Points on a hilly landscape, in no order, each with its height.
A climber steps from a point to the highest of its 2 nearest points, and stops where none of them is higher. Distance is the straight distance between rows; heights are no part of it.
Z_21 h=199: [ -7  27  35 -34  43  38  -8 -18  20  18  13  -1  16 -37   4  -8   5  22
  24  25  -2   7 -10  -5   5  24 -26   7 -11   2  -6 -13  50  -2  11  11
  -9  -6  -5 -10  -2]
Z_939 h=229: [ 14 -31   2  -6  -3  -9  30 -21  -7   4   1  31  -7  -2  -8   8  -1 -27
 -30 -22 -15 -19   6   2  -3  20  24  10  -4   1  15   1   0 -19   6  16
  -9  14   6 -17  18]
Z_881 h=325: [ 42  -3  34 -10 -14   3  -3  -4  -7  -1  -2 -19  -8   6 -13  31   3 -35
  13  21  11  25 -14  -1  17   2   9  32  14  -6 -19   6  -5  -1   2 -21
   8 -42 -10 -26   4]
Z_452 h=423: [ 15 -15  -2   5 -23 -20   7   5  -7  -7 -43   2 -23  20  -4  -6   9   2
 -32 -29   1 -25 -13   9  -3  33  41  -8  16   2  15   4 -22  -1  27  11
  16  21  -9  20  37]
Z_836 h=400: [ -7  20 -25   4  23 -14   5 -16  -2  -4  -8   2  10 -10   8  -9 -19  27
 -11  -3  -4  11 -33  29  15 -11  16   6   1  11  -1   5   2   8   4 -13
 -25 -19 -13  30  40]
Z_740 h=363: [  5  11  -3  -6  21  -6  12 -14   4   6   0  -2  -2 -27  15  -1 -27   8
 -12   1 -22  25 -10  25   6  -3   2   7  13  17   3  -9  29  -5 -13   1
 -26 -18  -8   0  30]
Z_183 h=420: [ 26   6   3  15 -35 -25  -9  33  20   3  -3  16 -15   2   2   0 -45  17
  21 -28  -3 -18 -24  12   3 -31  -1  -7   1  -5  -2   8 -22  37 -17  12
  14  -3  -4  17  27]
Z_956 h=361: [  3 -20 -20  17  -4 -11   1   2   6  11 -18  18 -23  14   8   3 -35 -17
 -18 -15  -9 -10   8   6  13  10  27 -13 -23  10   9  -6   0 -15 -26  29
 -29  24  18  18  27]
Z_530 h=382: [-24  -3 -32  15 -10 -18  -3  16 -14 -26  23 -17  -7   0  -2 -23  -1  17
   0  -9   7  17 -27   8  -7 -13  25  10  -7  -4  -2  -8 -18  34  25 -14
  25 -12  -7  10  -3]
Z_123 h=464: [-16  12  -4 -16  18  12 -15 -12   3  -4  19 -17 -10   6  17  13  30  -7
 -33  -3   4  15  16 -23  -9 -23  -7  18   6   8 -14  -5  -3 -17  33 -16
  16 -26   6 -19 -11]
Z_32 h=80: [-27 -10  -6  -4  18   2  21   3  -3 -14  20  -9  -8  -5  27 -29 -21  -2
  -3  14 -25  23   7  24 -24   0   7   0  16  25  10 -24  32   5  15   0
  -3  22   9  -3 -11]
Z_989 h=142: [ 27 -12  43 -10 -36 -10  28   8  -4   4 -19  -4 -11  -7   6  24  -1  -8
 -16   7   1 -13   7   2 -30   6   1 -12  40 -20  22  -2   1  -2  15   8
  25  18   6 -34   6]
Z_809 h=116: [ 10 -30  15  -2 -22 -10   6   3  -7 -13 -14  11   6 -19  -1  -1  21   0
 -25  26  -4 -19   8   7  -3  42  19   7  23 -14  21  -2  -9 -17  10  11
 -10  45 -27  -7  -2]
Z_876 h=299: [-21   5  -9  -7  41  20  -6   3   8  -6  25  34  22  12   3 -15 -28   0
  12  41   2 -24  -9  -3  26 -11 -10   4 -24  -9   2   5  -6   7  11  13
 -13  16  20   6 -25]
Z_251 h=508: [  4  -8   1   3 -10   4   6  14  -6 -28 -25 -13   0  46   3 -14  11 -16
  18  28  14  -4  14  -5  -6   2  -6  -9  28   5   0   4 -13  -4  24 -10
  29   0  -6  12 -42]
Z_855 h=480: [ 26  19  19   1 -26 -12  -7  30  22  19  -8   7   1 -16   8   6 -46  13
  20  -5 -11  -7 -11   7  -2 -25 -30 -13  20  -9  -7   1   9  20 -41  10
   3  -6  -8   1  11]
Z_378 h=25: [ 18  -3   8   2   1  -5   5  -4  -2   6  -8  -3 -17  15 -17  15   0 -12
  22 -35   7   7  -7 -14  10  -9  -4   1  -9  -3  -8   5   1  12  -5  -8
  17 -32   9 -11  23]
Z_890 h=108: [ -7   2   3   4 -30  -1  10   9 -12   2   9   3  18  -1   7  -6   5 -13
 -19  23 -12 -16  24   8 -29  -5 -21 -12  24  -2  12  -4  -5 -18  -5  11
   3  43  -3  -6 -43]
Z_760 h=592: [ 11  40  22  -3 -15   4 -17  17  15  12  -7 -19   6 -15  24   2 -33  17
  20  23 -11  25 -10  10  -9 -17 -25  -8  30  20 -23  -4  30   4 -27  -3
  -2 -19  -6   3  -2]
Z_641 h=391: [  8   5  12 -18  -7  17  -2   8  15  10  -6   1   8   4   5  24  13  -4
  -6 -25   6 -16  31  -8   3 -33 -33   0  12  -5   9  13 -12 -12   0  -4
  17 -38 -16 -19 -20]
Z_583 h=187: [-21  17  10 -23  58  35  -9 -17  18   7  19   2  14 -24  13 -12  -3  28
  41  23   5  23   2  11  28  16  -4   6 -41   3   4   4  47  -4   1  -1
 -31 -28   0  -6  -6]
Z_665 h=253: [-19  17 -25 -15  39  12 -12 -26   3   9  20  17   6 -20  11  14  10   7
 -41 -31 -11  -4   0  10  21 -31  -1  16 -24  -3  -3  15  -8  -7   0  -6
 -23 -21  -2 -14   8]
Z_633 h=356: [-18 -16 -13   3 -14 -11  11  19 -15 -25  27 -41  -6 -21  -5 -25  10  18
  26  -2  11  27  -7  17 -25   2  19  15   3  -5  13 -17   3  37  17 -22
  21  -9 -30   0 -17]
Z_917 h=49: [ 20 -21  23   6 -24 -12  10  39  -3 -17  11 -10 -20   7   3 -12 -26  -3
  34  10   3   9  -9  12 -16 -10   5   1  20 -15  10 -14   2  34   2  -2
  30   2  -4 -20  -3]
Z_158 h=484: [-26  12 -16  -2   4  10  -5   9   0   4  30   2 -12  -3  41  -1 -24 -11
 -27  10 -26  21  25   3 -16 -17 -17 -10  11  25  -8 -18  20 -16 -19  10
   0  15  23 -18 -32]
Z_910 h=235: [ 12  11  33 -15   0  14   8  -7   4  22 -12  23  25 -20 -20   2  -6   3
  12  20  -5 -25  -5   0   6  26 -32  -4   5 -19   2  -1   9  -2 -16  22
 -10  26  -6  -2  -1]
Z_512 h=422: [  2  27   3  28 -37 -20 -20  26   4  -4  -4 -19  -1   3  -9 -12   5  23
  37  -9  11   4 -12  -7 -26 -22 -12 -29   6  -8 -19  -1 -12  31 -15  -8
  21  18  13  23  -3]
Z_596 h=358: [  2 -10 -37  25 -15  -7 -10  16  -8  -5  12  14  12  31 -11   8 -17 -20
  13  -5   7  -8  -2  -1  25 -20   2   1 -24  11 -13  19 -38   8 -28 -12
  -1  -6   7  20 -24]
Z_362 h=413: [ -5   5   0 -14   7   7   5  -2   9   3  -7  -5 -19 -12  36   3 -25  -2
 -38   0 -29  18  16  22  -5 -13  -7   1  33  31   4 -12  21 -19  -7   1
 -14  -3  -2 -13  -1]
Z_4 h=323: [  0 -12  -8   6 -15   8   8   1  -1  -8 -36  -1   9  27  -6  -5  13  -9
   4 -16   0 -14  36   5  -8   1 -22 -17  10  19   9   5  -9 -26 -12  -9
  -4   2 -15  24 -31]
Z_263 h=499: [ 17  12  31  -7 -18  17 -12  14   3 -11 -35 -38 -11  19  15  22  26   6
  12   8  28  19  26 -12 -22 -11 -14 -12  31   6  -6  -1   7 -13  13 -20
  24 -26  -6  -2 -19]
Z_519 h=219: [ -2  21  23 -18  18  11  12 -11   3  11  16  36  46 -11 -27 -13   0  10
   7  18  -9 -38 -25  14  -1   5 -23   7   5 -23   6  19  -8  18  15  10
  -6  25  -1   1  -6]
Z_125 h=328: [ -1   4  -3   7   0  -4  -5  27   7  -1  34  30  17  15  -5  -6 -30  -3
   9  31   0 -36 -18 -14  15 -25 -14   8   1 -15  -2  10 -29  26  10  10
  17  14  10  -2 -23]
Z_763 h=133: [ -7  -8 -12   1 -26 -14  -8   9  -6  -9  -3  -4   7 -19  11   2   9  17
 -41   6  -6  -8  -6  22  -3  -4  17  14  18  -8   9  -1 -31   0   3  -7
 -11  16 -32   3   1]
Z_71 h=155: [ -1 -28   4   1   2  -2  14  11   9   0   6   2  -3 -19  -8 -18  -8   2
  15  -7  -7  -1  11   9  -9  17   0  -1 -11   0  19 -19  19   8  -9  17
  -9  13 -11   3   4]
Z_803 h=384: [ 32   0  19  -1 -31  -6   2  -5 -12   5 -17 -19  -2 -14   3  38  -4 -21
 -19  23  -2  17  -9  10   9   5  11  24  33  -5 -13   9 -11 -15 -24 -17
 -16 -15 -17 -14  11]
Z_311 h=425: [  9   3  -4  -6  14  -8  12  -8   3   2 -22  30  -1  27 -19  -3 -15   3
   6 -25   9 -25 -32   5  16   9  17  -1 -10  -7   1  22 -18  23  20   1
   7 -12   5  19  39]
Z_963 h=224: [ 10 -13   5  20 -23 -20  26 -15 -21  -1  -5  -7  -9  -8 -18  -7   1 -15
   3 -15 -10  16  -6  13 -36  27  27 -13   4   9   5 -13  13   1  -8   5
  -5  30  23   3  18]
Z_709 h=206: [-12  -4  -7 -12  31  19   1 -41 -17   8  -4  22   3 -18   1   5  14  -8
 -25   8  -7  -4   3  10  18  19  16   1 -34 -15   4   6   7 -33  -4   2
 -43  22  18  -2   6]
Z_360 h=409: [ -1 -37 -15  19 -17  -6   4  12 -12   6  25   4  -8 -10 -10  -3  11 -22
 -14   0  -4  -2  30  -6  -8  20  12  -5 -29   5  22 -19  -7 -18 -14  31
  -9  37  15  -6 -17]
Z_90 h=18: [ 15   2  12   2   6   6  -6 -11   4  12 -25 -13 -10  -5 -23  24  30  13
  21 -52  19  17  11 -20  12   1 -15  -6 -13   8 -14  12   3   0 -19 -24
   3 -49  -6  -3  24]
Z_149 h=362: [-10   7   3 -16  14  13 -10  -6   1 -14   4 -27 -13 -24  36   5   9   7
 -38  21 -11  39  19  17  -2 -12   2  22  25  25  -4 -17  14 -24   8 -18
 -19 -15 -17  -6 -11]
Z_820 h=144: [ -1 -10   5   2 -21 -10   5   4   1  -4   0 -13  13 -39  -5  -4  13  22
   1  -3  -4   5   3  22 -12   8  -2   5   6  -6  11 -12  -3   4  -7  -7
 -11   3 -35   9  -3]
Z_895 h=447: [ -5  -1  15 -19  10  16  22  -5   1 -18  -7 -18  13  13   1 -16  23  -1
  18  13   0   1   8   9 -29   0 -13  -1  30  12   8  -3  13  -8  34 -21
  20 -14 -12   5 -34]
Z_193 h=284: [-14  10 -17  16   2   3 -18 -19  -4  10   9 -21   1 -25  -7  15  24  14
  12 -23   8  34  11 -21   2   7  -1  -9 -36   4 -20  -3  18 -12 -38 -13
 -17 -19   8   4   6]
Z_124 h=402: [-12   2  14  -6  10  22   7   0   8  -6  -7 -13   0  17  13 -13   9  -4
  17  14  -4   3  37 -16 -22   3 -34 -14  15  21  -1 -11  30 -22   8   0
  13   5   5   0 -36]
Z_303 h=585: [ 15  -3   5  13 -40   0 -15  18  -7  -9 -29 -33 -11  10  -1  26  19  -2
  12  -7  23  16  22  -9  -6 -14 -11 -10  13  -8  -8   3 -20  -7 -24 -25
  12 -19 -14   4 -14]
Z_296 h=94: [ -7  -4   3  -1 -16  -8  18  -5 -18 -10   5  -9   9 -10  15  -4  -6 -11
 -20  25 -24  14   0  33 -27   6   6   2  38  12   3  -9   5 -11   4  -9
  -6  29  -2  -7 -15]
Z_950 h=519: [ -1  24   7 -18   7   4   1 -25   4  26  13   0  -1  -8   0  27  29  -3
 -32 -33  -3  -8   5 -28 -14 -29 -18   0   6  -4 -12   7  -2 -10  15  -4
  22 -22  18 -28   9]
Z_391 h=466: [ 24  -7   9  -3  -1 -11   1   3   0   0 -51   0 -36  28  -8   7   3   6
  -5 -38  12 -19 -17 -11  16  11  18 -10   6  -4   2   7 -16  10  16  -4
  20 -15  -5  19  51]
Z_188 h=417: [-14  13   1  -3  13   7 -24   7   7 -15   7 -20  -7  17  14  -4  11   5
  -1  30  11  13  -3 -18  -1 -16  -6  10  13   4 -17 -11  -7   5  36 -12
  19  -8   0   3 -15]
Z_980 h=327: [ -9  -3 -20   8   6   3  -3   1  -1   0  15   2   7  12   4  -1 -14 -17
   8   0  -6  11   4   2   3 -15 -11  -3  -6  12  -8   0   5  -3 -16  -7
  -3 -10   9   2 -17]
Z_764 h=505: [  1 -27  -4   4 -20  -9  -3  29   5   2  20   3 -21  13   7  11   6 -15
 -14 -14  11 -19  34 -25   9 -19 -13   3 -11 -17  22  -4 -28   3  11  20
  32  -1  -7 -26 -13]
Z_55 h=562: [-18  29  -7 -14  20  22  -8  -8  -1   5  43  -9   6  -9  25  -5   3  -5
  -7  14 -17  30  11  -5 -25 -16 -15   7   1  23 -20 -10  37 -19  -1   0
   3 -13  18 -23 -35]
Z_169 h=177: [-12  -5   6 -10  45  20  -1  -5  17   9  -3  22   6 -15  -1 -10 -29  18
  40  11   5   9   5  11  35  19  -3  -6 -42  -7  14  -3  27   2 -19   9
 -37 -15   5   8   7]
Z_115 h=270: [-16  13 -13  24   3 -15 -14 -23 -12   6  11 -24  -5  -9 -16   3  23  10
  25 -11  17  27 -18 -19 -14   6  20 -17 -32 -16 -21  -7   8  14  -8 -13
   0   3  31   9  27]
Z_315 h=283: [ -4   6  20  10   3  -6   3  13  13  -5 -11 -14 -11   9  -5 -30   1  12
  37  11   3  -3   3  -9 -25   9 -15 -29  16   1   1 -18  24  21  10  13
  22  29  15  11  -3]
Z_11 h=324: [-17   5  -3  -8  19  10  -9   2  16 -12  13 -31  -2 -30  23  -4  19  37
   6  -6  -4  34  21   3  -4  -5 -13  11   1  17  -4 -12  26  -5   0 -20
  -7 -36 -29  -2  -7]
Z_379 h=282: [ 38  -1  25  -6 -12  -5   5 -20 -10  17  12   7  -7 -10 -23  39 -11 -37
   0   6   2  14 -22 -14  20  12   9  29   1 -19 -19  12  -6   1 -18   2
   1 -15  10 -35  25]
Z_767 h=241: [  7  -9   5  11  -3 -17  17 -19 -15 -14  -9   1   8   7 -28 -11  19 -15
   9  12   3  -3 -26   0 -15  34  31  -1   8 -14  -4   1  -5  12  16  -2
   8  26   6   7  16]
Z_488 h=195: [ -8  -1  -8  -7  20  10   8 -42 -16  12   8  -3  -8 -25   6  10   5 -17
 -20  10  -7  27   0  -8  -2  14  16   0 -24   4  -5 -13  25 -34 -11   2
 -25   2  34 -18   0]
Z_37 h=630: [-13  34  -3 -14  36  21 -18 -15  23  24  -9   8  -8  11  30   6 -17   7
 -18   0 -10  -4  -1 -19   9 -12 -12 -14  -1  18 -21   1  32 -19  -9  10
 -17 -10  23  -4  18]
Z_856 h=331: [ -2 -20 -28  29  -8  -5  -8  39   6 -11   7  19  -3  31   3 -17 -34 -12
  20  14   5 -20  10  -6  20 -13  -5 -15 -17  16   5  -1 -20   2 -22  12
  -1  17   9  28 -31]
Z_44 h=287: [  6  -7 -11  -8  13  -9  23 -19   0  19  26  24  -6 -20 -12  12 -19 -19
  -6 -46 -11   1  -2   5   1  -4  20   8 -35 -10  12   1   5   3 -14  19
 -10 -21  18 -19  31]
Z_914 h=163: [  8  -7  25  -3 -23 -11  13  -8  -8   9  -3  -8 -20 -35   7  17   4  -5
 -39  10  -6   8   6 -12 -16  12   0   2  25 -14   2 -18   2 -10   7  12
   7  28  15 -32  12]
Z_156 h=304: [ -8  -5  -1  15  12   6  -7  19  13  -5   0   6  -2  31  -3 -26 -12  -2
  39  20   9 -16  15 -25   1  -1 -20 -29  -8   6   2  -8  11   8  -3  21
  13  26  23  18 -23]
Z_212 h=251: [ 34 -15  21   4 -28 -20  25 -12 -14  10   5  22   2   1 -21  18  -9 -37
  -4   1  -9 -12 -15  -4 -12  26  13   8  10 -18  -2  14  -1  -4 -15  14
   6  22  16 -24  21]
Z_255 h=36: [ 16 -11   0   3 -12 -12  10  11  -8 -18   0 -10 -21  27  -5  -7 -15 -17
  27 -11   1  13 -21   9  -2 -11   9   6   8  -1   0   4  -2  23  12 -16
  31 -28  -3 -10   3]
Z_175 h=583: [  5  10  12   0  14  11 -15  -2  15  17 -35  12  -2  26 -14  12 -11   3
  13   0  17 -17  -2 -20  34   3 -20  -4  -7  -5 -12  14  -6   4 -13   3
 -13  -1   8  13  22]
Z_478 h=474: [ -1  13   2   0  21   2 -10  -8  -4  -4  30  -5  29 -20 -19   2  -9  12
  29  35  15  25 -35  10  30   1   3  35 -15  -8 -12   7  -8  27   3 -18
 -15 -29 -11   3   3]
Z_857 h=458: [  5  26  15  18 -33 -23  -9   9  -4   8  -3  -7 -10  18  -8  -4  11   4
   9  -9  10 -13 -13 -16 -29 -20  -7 -27  14 -20 -10  -3 -15  27  11   9
  35  32  27   0  14]
Z_710 h=513: [ -1  26  14  -3  -4 -13  -6  -3   9  16 -19  -4 -13  14  10  13  15  17
 -21 -23   8 -21 -10 -15 -19 -22 -10 -22  25  -6  -7   2  -9  12  23  -5
  29   0  12   3  33]
Z_576 h=204: [  1  19  -1  -1   2 -12  12  -9   3   9   8  23  37 -25 -16 -14  -8  20
  -2 -14 -14 -22 -30  26 -20  -4   0  -2  -1  -9   5   9  -3  17   1   8
 -15  19  -4  21  22]
Z_103 h=180: [  5   2   1  -9  -6   3   5 -25 -17  20  14   0 -14 -42   8  25   0 -19
 -48  16 -15  17  -4 -15   0   9   3  16   4  -5 -12 -21   8 -26 -21  15
 -16  19  21 -35   1]
Z_711 h=472: [  5 -24 -13  11 -21 -26  -5  16 -14 -19  24   8  -8   3   2   4 -18 -14
 -13  19  -1   2 -32   4  13  12  38  28   7 -21   0   7 -26  22   6  -2
  17   4 -12 -15   8]
Z_130 h=643: [-15  33  14 -17  42  30 -23 -18  10  25 -29  12  12   9 -12  16  20  26
 -12   0  17 -24  -5 -10  29   2 -28   1  -3   2  -9  22 -11  -4   4  -3
 -23   4   3  17  15]
Z_422 h=437: [  8  15  27 -13   4  30 -17   5  14   3 -15 -16   1  22   4  21  29  -3
  13  -1  23   3  39 -32   3 -12 -37   1   8   7 -12  10   4 -23  10 -12
  18 -40  -7  -8 -25]
Z_472 h=389: [  3   9  -6  25 -23 -10  -9  16   0 -25 -27 -34  -2  19  -6 -17   7  21
  46  -2  15  24  -7   5 -12  -6  -4 -23  13  15 -14   3   0  19 -11 -28
  14  -7 -11  38 -13]
Z_586 h=433: [  0  14 -12   1  32  -7  11 -28 -12  -6  10  -1  22 -20  -7  -8 -14  21
  22  30   9  29 -38  28  25  14  26  19 -18  -8   4   7  12  15   7 -12
 -30 -18  -7  17  34]
Z_873 h=555: [ 13   4   5  -1  -2  -8 -17   3  -6  -2  37  -1   7   3  -4  18 -16 -18
   0  39   6  10 -35  -5  24 -13   9  35   1 -16 -22   8 -22  21   6 -11
  10 -16  -2 -18   3]
Z_273 h=351: [ 12   9   7  -6 -16  14  11  -9   2  20 -28   5   5  12  -2  20   9 -17
 -12 -29  -6 -19  34  -9  -3 -12 -36 -15  16  16   0  13  -1 -34 -27   1
  -2 -11   1  -1 -19]
Z_113 h=584: [ -7 -16 -14   0 -23   3  -5  27  -7 -23   0 -12   1  29  12   5  12  -8
  -8   9  17 -10  25  -8   0 -19  -7   4   9 -11  12   3 -32  -2  19  -7
  33 -11 -19  -5 -43]
Z_850 h=459: [-13 -21  -8   3  -8  -6  -7  11  -1  -1   1   1  -8   7   0 -13  30   6
 -27  -9  10 -25  33 -19   1   3  -7  -5 -12  -7  26 -10 -21 -11  31  22
   9  25 -10  -3 -11]
Z_924 h=397: [  8 -17  -7   4  -1  -5  19   6  -7 -17 -10  19  10  25 -35 -26   5  -6
  28 -27   9 -21 -19   7   6  22  21   1 -15  -8  13  16 -15  24  24   1
  20 -13  -8  15   2]
Z_849 h=191: [  6  -3  -8  11 -34 -19   3  20   5  -2  -4  12  29  -3 -20 -19   6  12
  -1 -17  -7 -28 -11  27 -22   3  14  -7   4   1  12  10 -30  13   8  12
   0  22 -15  28  -3]
Z_404 h=124: [ -3 -11  -4  -4  -5  -2  -2 -16 -16  -2 -17   8   9 -24   3   0  39  13
 -54   4 -11 -24   6  15   2  16  12  10   8  -7  11   6 -19 -24  11  -2
 -26  41 -25   6   8]
Z_835 h=240: [-24  -2 -30 -12  33  18 -13 -10   0 -11  -8  14   6   7   7  -8  17  14
 -27 -26   1 -10  11  10  29 -15  -4  12 -27   9   6  14 -16  -9   8 -11
 -25 -16 -18  15  -5]
Z_732 h=216: [  1 -26   7 -11  24   7  15 -22  -2  -4 -11  33  12  -7 -16  -5  10   0
 -12   1  -3 -19  -4  13  14  40  24   6 -20 -14  21   6   0  -7  13  12
 -26  25  -5   3  23]
Z_357 h=231: [-21   8  -1   0  29   7   4 -34   4   5 -10  -8  -5  -3   4  -9  25  12
  -3  -2  -2   1   5 -10 -19  18  -1 -25  -9   4  -1 -15  29 -13  13   4
 -10  22  22   8   8]
Z_464 h=581: [-25  23  -9  -7  40  26  -8 -12  16   5   1  -3  -8   5  35  -7   3  23
  -4 -13 -20  18  23 -16 -12   3  -7 -24 -13  33 -20  -5  55 -33  -6   4
 -13 -16  23 -13  -1]
Z_458 h=648: [-25   2 -16 -12  39  21  14 -23   0  -8  21  -4   7  -7  15 -19   9   5
  13  -9 -14  19  15   8 -15  -5  -4  -2 -18  23   5  -5  44 -15   8 -10
 -14 -20   8  -7 -16]
Z_181 h=442: [ 19   7   0   3 -18  -4 -13   2  -1  10  -6 -12   8 -17  -8  24 -10  -4
   5   0  -2  18  -4   9  22 -12 -10  15   8   0 -15   9 -13  -3 -41 -16
 -17 -31 -21   0   6]
Z_826 h=309: [  0  -7  -4   2  21  -1   6   6  15  18  14  19 -17  -6   1  -4 -38  -6
  30 -20  -2   3   0  -8   7  -2   9 -14 -39 -11   7 -11  28  10 -23  21
  -8 -16  28  -8  28]
Z_322 h=759: [  1  38  21  -7  11  15 -29   7  24  12 -20 -17  -9  18  29   4  -8  18
   0  13  -2   7   3 -16  -4 -12 -23 -14  26  29 -30  -4  27 -10  -4  -5
   2 -14   7   5   7]
Z_540 h=335: [ -5   1 -17  21   3 -10 -17   5  13  18  -7   9 -36  14  22   5 -45  -5
   3 -10  -5   9   1 -12  12  -3  12 -28 -23   5  -9 -14  18   2 -40  19
 -14  12  39   6  33]
Z_845 h=167: [ -1 -15   6 -12  33  20  15 -11  13  -1 -24  20   7 -10   1 -19 -19   6
  15   3 -16  -7  12  26  18  20 -10 -11 -15  12  20  -6  32 -15 -14  11
 -35   9 -10  19   3]
Z_524 h=408: [-16  -5 -43  13  -9 -14  -5   7 -17 -30  18   9  22  -7 -14 -26   1  19
  -9  -1   2  -7 -34  19  16   4  35  20 -18  -5   4  11 -35  23  17  -8
  -4  -6 -23  25  -9]
Z_993 h=504: [ 15  -7 -11   3 -26   1  -8  21  -4 -16  -5 -19   6  10   4  16 -11 -11
  17   1   8  23  11  14  10 -23  -8  14  13   6  -5  13 -17  -3 -24 -27
   2 -44 -29   5 -30]
Z_703 h=352: [ -5 -34 -14   4 -10  -6  21  17 -10 -12  23 -27  -6 -15 -32 -31  23   4
  40 -37  19  12   1   8 -19  12  27  17 -30  -2  21  -8   3  28  12  -8
  15 -17 -26  -1  -8]
Z_182 h=269: [-24   9 -39  -1  21  -2   2 -23  -2  15  43  18   3   0   4   9  -5 -14
 -17 -39 -11   0  -3   2   3 -35  14   2 -41  -3   0   8  -4   0  -9   1
  -6 -26  26 -14   3]
Z_647 h=256: [-13   7 -14  16   9 -14   5 -31 -25  -2  20  -5  21   1 -27  -3  21 -15
  22  25  10  10 -27  -5 -11  19  33  -5 -23 -25 -12   3  -5  12   0  -8
  -8  24  31  10   1]
Z_928 h=387: [  7  -1 -28  23 -21 -23 -10  18   5   0  10  16   1   9 -10  -2 -30   1
   4 -25   1 -14 -25   8  12 -20  22   3 -22   1  -5  12 -32  23 -11   6
   3   1   5  24  17]
Z_878 h=258: [ 23   2  43  -6   1   8   7   4   9  11 -20   0  -6  12 -10  -3  -7 -12
  25  27   4 -13   6 -19  -2  15 -31 -13  17 -10   1 -13  22  -2   1  17
  13  16   9  -9   1]
Z_992 h=434: [-16 -16 -17   6   1   8  -8  -6  -8   2  22   8   6 -19  -8 -16  37   0
 -24  -5  -3 -20  32  -2  -1   9  -6  -4 -42  -9  23  -9  -8 -23   6  27
 -18  45  -1   5 -23]
Z_432 h=302: [-11  11 -23   9   3   6 -15   0   4  -4  16 -26  -3 -21  18  11  12  14
   0 -24  -7  43  30  -9   1 -14 -10   2 -10  26 -18   0  14 -19 -38 -19
 -15 -42 -12  -8 -14]
Z_659 h=123: [ 14 -22  16   5 -43 -17   6  19 -13  -6 -19  -6 -11  12  11  17  14  -9
 -25  17  13 -18  16  -8  -9  16  17  -6  28 -20  23   4 -25  -9  18  11
  18  31 -12 -24  -4]
Z_774 h=580: [  3  34  18 -23  29  12  -8 -19  15  35 -15  11   1   4   0  28  12  12
 -23 -23   1 -27  -9 -20   8 -16 -23  -3  12   2  -9  17  -6  -2  12  -2
   7 -14  11  -3  35]
Z_351 h=390: [  6 -24 -23  13 -25 -14   1  14  -2  -8 -27  14 -12  26   4  -6 -14 -13
 -25 -13  -4 -22  -2  11  15  14  30   2   3   9   9   8 -23  -6  -2  11
  -8  18 -13  16  13]
Z_138 h=432: [  1 -18 -27  10 -22 -22  -9  14 -10 -22  13  35  14   1 -14 -14  -6  -3
 -13  -4   3 -20 -42  10  21  29  55  25  -7 -16   7  27 -36  20  15   4
   5   6 -18   9  14]
Z_333 h=121: [ -7  -3 -11   9 -20  -4  -9  14  -5  -6  12   4  25  -4   3   1   1  -2
 -14  33  -5 -14   1   9   2 -12 -10   8  11  -7  -2   6 -27  -7 -14  -3
  -9  25 -17   7 -32]
Z_434 h=215: [  4  16  31 -30  13  30   3  -8  11  20  -7   5   9 -32   6   1   4  12
   0   7 -11  -7  10  -9  -7  10 -42  -7  13   5   4 -14  38 -21  -4  18
  -1   2  -6 -17 -16]
Z_843 h=66: [-14 -14  -1  -1   3  -7  17  34   4 -19  25   0  -3   9  14 -31 -41  -2
  21  19 -12   1  -4  17 -19 -20  -1   0  19  12  13 -14   9  29  16   1
  22   6   3  -6 -24]
Z_330 h=372: [  3 -34  -5   7  -2   1  13   2  -9 -20 -14 -13 -11  13 -28 -14  29  -8
  29 -23  16  10  10  -6   2  24  11   0 -20   2  11  -5  -3   8  14  -8
  16 -15 -15   7 -12]
Z_84 h=243: [-17  12  -4   0  24   7  -5 -43 -16  -6  -2 -14  13   8 -19   4  42  -8
  -3  25  12   9 -12 -17  -3  20  12   0  -8  -9 -16  -1  -3 -10  21 -15
  -9  18  22  10  -3]
Z_497 h=368: [ -8   4   4  -7   3   3 -23  27  16   0  20  -1   0  19  21   4 -13  -1
 -12  38  11 -21   8 -24  17 -31 -25  16   9 -17   3  -2 -22   8  25  10
  21   6  -5 -14 -20]
Z_815 h=380: [  3 -39 -16  21 -23 -14   9  23  -9 -18   1   8 -10  21  -9 -21   5 -20
  -5   0  -6 -12  17   5  -3  29  28  -5  -6   8  20  -7 -14  -2  10  23
   7  32  -2   5 -15]
Z_506 h=520: [ 19   5  18  -9  -2   1  -4  -2   1  14 -48  -1  -5  28  -8  22  11   0
 -12  -5  17 -23 -11  -9  23   5  -4   3  23  -2  -7  20 -25  -1   2 -15
   0  -6 -12  14  29]

Where does a climber stop that starts at each point below?
Z_659 | Z_303
Z_378 | Z_322
Z_434 | Z_322
Z_44 | Z_130
Z_809 | Z_322
Z_576 | Z_322
Z_703 | Z_130
